The views of a scene show one set of named points, each view turned or mirrored, and shifted as a whole, with a little noise and some points left out.
In the rows, 100 means zero.

Scene 1
View 1
(104): 108  76  79  84 115 105  98 119  83 110  96  78 103  88 102 104 104 124  94 104  76 112 111  86 113
(153):  73  67  98 108 122  86 124 145 141 115  90 115 108  97  85 106  86 103 118  96  68  98  98 132 154
(226):  88  94  89 102 120 103 112 107 124 121  94 102 108 101 111 101  87 110  88  95  77  90 117 112 119
(135):  92  66  85  86 114 101 108 138 108 112  89  91 104  90  97 111  91 117 109 100  72 113 105 113 140
(194):  97  82  87 102 121  93 108 111 103 114 100  95 108  97  95  96 106 116  95 103  78  97 110  93 111
(155): 108  82  88 116 131 105 114 138  87  83  96  86  98  68  83  78 103 118  90 119  78 122 108  85 115
(74): 113  87  79  99 123 113 102 120  77  95  96  77  99  76 100  88 104 123  83 113  82 119 115  79 105
(14): 109  86  92 136 141  95 118 131  84  77 105  92 100  68  69  61 120 116  88 128  81 116 106  72 102
(201):  97  84  86 101 121 104 110 123 104 108  94  92 104  88 100  96  95 115  93 104  77 106 111 101 121
(21): 110  95  78  89 118 123 101 115  87 103  92  77  99  81 117  96  89 121  77 106  82 114 123  91 108
(90):  94  74  86  93 118 104 111 135 108 109  90  93 103  86  99 104  88 115 101 100  75 111 108 110 134
(96):  92  69  92 111 126  88 116 140 108 102  97  99 104  85  76  92 104 114 108 110  72 109  99 101 130
(244):  98  67  83  88 115  91 103 126  96 115  97  88 108  94  91 107 107 120 107 104  74 106 105  95 123
(99): 101  98  88 110 126 109 109 112 103 103  96  93 103  87 105  87  95 115  80 106  80 103 119  95 107
(234):  92  83  92 112 128 105 119 138 113  97  92  97 100  80  93  90  89 112  95 106  76 112 109 110 133
View 2
(226):  89 103 114  99 113 117 103  87 100  87  88  98  83  84 109  94  71  88 109  86 108  95  86  96 105
(155):  93  99 127 130 109 102 123  99  99 145  97  95 105  96  93 108  98  80 111 111 111 112 111 106 137
(244):  64  81 109 127 108 113  92  87  93 112  82 102 100  94 105 115  81  80 102 104 103 107  92 101 120
(96):  72  86 128 139 113 112 117  82  85 128  89  97  89  94  92 112  81  74 115 104 116 102  92  97 116
(234):  86 103 121 121 114 109 127  91  90 117  99  95  89  94  95 109  89  80 113  95 122  91  97  96 114
(90):  72  93 107 118 111 110 111  91  88 106  93  98  96  96 102 119  90  82 104  94 120  90  93  97 114
(194):  82  90 121 115 109 114  96  88 102 109  83 101  92  86 106  98  72  83 110 101  99 111  94 101 118
(74):  93  99 113 113 104 102 101 108 111 130  90  99 116  95 105 104  98  87 103 111  98 118 113 109 143
(21):  97 107 100  95 104 102  99 110 113 108  93  99 115  93 112 105  98  92 100  99 102 106 109 107 136
(201):  86  97 114 110 109 110 104  94 102 110  89  99  98  91 106 102  83  85 108  98 105 104  98 101 122
(135):  62  86 100 123 111 111 104  88  84 103  89 101  98  98 103 126  90  80 100  95 121  88  89  97 113
(153):  62  89 121 133 120 122 124  70  71  97  92  96  68  91  92 116  71  73 114  83 134  74  73  85  87
(14): 104  97 149 138 111 102 127  96 105 163  93  93  98  91  87  90  88  77 122 120 100 128 114 108 140
(104):  77  89 103 116 104 105  89 100 103 115  84 104 113  94 111 113  90  84  99 107  98 113 103 105 133
View 3
(90): 102 101 115 108 106 108  77  99  89  94 101 110  86 104 113 103 107 110 117 108  98  94  98 109 109
(104):  96  88 109  99 104  91  77 103  87  83 110  82  89  98 121  95  95  84 112 105 100 102  85 114 110
(155): 118  80  85 119  87 100 104  94  95  97 124  85  89  77 116  93 110 101 116 138 101 111  92  98 116
(21): 114  95 108  80 103  79  77 106  89  79 106  88  88  94 104  89 112  83 105 108 110 102  74 105 116
(135):  96 100 119 110 108 115  68 102  86  93 101 111  85 110 120 106 102 112 119 105  93  93 100 112 105
(234): 115 100 109 113  99 103  97  95  94  99 101 114  86  91 106 101 115 118 118 117 101  99 103  98 114
(14): 116  72  80 127  82  88 128  89 101  99 126  77  93  59 116  92 104  95 119 137 104 116  98  93 119
(201): 103  95 114 104 103  92  92  99  92  92 100 102  88  93 110  99 105 101 116 103 104  99  96 105 114
(226): 103 106 132  96 113  79 100  97  94  90  82 118  89  96 102 101 103 106 116  84 112  91 103 104 114
(244):  88  91 115 115 105 103  82  98  89  91 105  92  89 100 125 103  88  97 120 100  94  97 101 114 107
(99): 111  95 112  95 103  76 105  97  95  88  99  98  91  83 103  94 107  94 113 102 113 102  91 100 118
(74): 111  83  96  96  95  84  88 102  92  83 117  75  90  86 115  89 106  80 109 118 105 109  80 104 116
(194):  93  91 118 107 105  85 102  96  93  88  97  95  91  89 114  99  92  94 118  94 105  98 101 107 112
View 4
(99):  84  92 108  84 108  94  94  89  99 119 100  96  84 119 103  78 104  91 108 111 104  86 111 114 112
(21):  86  89 106  80 115  73  92 101 108 135 108  98  77 129 112  79  84  92  99 111 107  88  94 125 118
(14):  97 118 122  89 105 116  95  65 105  99  78 110  80 106  95 105  97  67 100 129  91 104 125 115  93
(96): 113 102 110  94 104 116  98  90  78 126  90  94 107  87 126  83 101  99 118 102  91 124 104 120  99
(74):  91  99 110  86 116  83  93  87 110 126  99 105  77 124 106  91  81  84  94 124 100  99  98 130 112
(153): 115  91 106  92  99 123  99 107  57 134  96  82 122  76 142  63 117 116 137  80  96 121 105 106 102
(226):  85  76  99  87 108  98  99  99  84 130 107  85 100 110 113  57 115 116 120  93 107  93 103 115 121
(194):  89  86 101  93 115 102 100  81  93 125  98  94  99 110 108  73 106 108 108 110 100 107  98 128 116
(234): 105  99 112  85 101 104  94 103  81 126  96  93  95  99 124  79 100  91 119  98 100 103 109 106 102
(155): 103 111 119  86 107 101  92  87  99 118  88 105  83 108 112  99  85  75 103 119  93 104 112 117  98
(244): 102  92 102  95 117  99 101  88  90 136  98  97 104 103 122  79  91 109 107 111  95 125  86 138 112
View 5
(14):  90 105  94 102 110 117  67  99  85 118 135  89  76  83 142  90 113  84  95  76 111 121  98  88 118
(226):  82  88  98  78 102 116  96  73  91  92 114  96 146  69  89 101  90  87  80 106  76  95  82 119 139
(90):  95 110 100  99 101 129 100  81  92  86 116  94 119  74  94  85 124  84  76 113  79 104  89 125 136
(244):  85 123 100  99 105 120  97  79  88  89 108  89 111  82  90  98 114  68  72 109  88 116  93 122 125
(104):  86 128  99  96 110 120 100  89  89  86 115 100 106  92  88  93 109  77  71 113  91 107 100 102 109
(201):  89 106  98  93 105 122  95  84  90  93 120  98 119  78  99  91 110  86  79 106  85 103  91 112 128
(99):  87  97  96  83 108 118  90  90  90  98 127 102 120  82 105  93  95  93  84 100  88  95  93  95 120
(135):  93 117 101 102 101 129 103  78  92  82 112  92 118  74  87  87 129  79  72 118  77 107  88 132 138
(96):  91 107  98 104  99 121  85  79  88 100 118  82 106  69 111  94 124  74  83  95  89 119  87 127 143
(194):  81 107  97  87 107 113  90  81  87  96 115  92 120  79  97 103  96  76  77 100  90 108  92 110 123
(21):  94 114  98  88 112 126 103  97  93  84 126 114 113  93  92  84 103  99  76 116  86  89 100  87 106
(234):  97  96  98  98 101 128  90  85  91  98 126  94 116  70 110  84 124  93  86 100  81 103  86 118 142
(155):  95 111  97 104 109 125  84  98  89 102 131  96  87  83 123  82 124  90  88  94  98 111  97  97 121
(153):  91  88 101  99  90 126  93  64  91  95 111  78 138  51  99  93 128  78  83 103  70 111  73 157 171
(74):  90 119  97  92 115 120  93  99  89  94 127 108  95  95 105  87 103  91  79 105  97 101 103  80  99

Which points are out of place in each view (at most two, in the order of its rows)? Write none if all are in place.
view 1 -> none
view 2 -> (201)
view 3 -> (155)
view 4 -> (99), (96)
view 5 -> (226), (74)
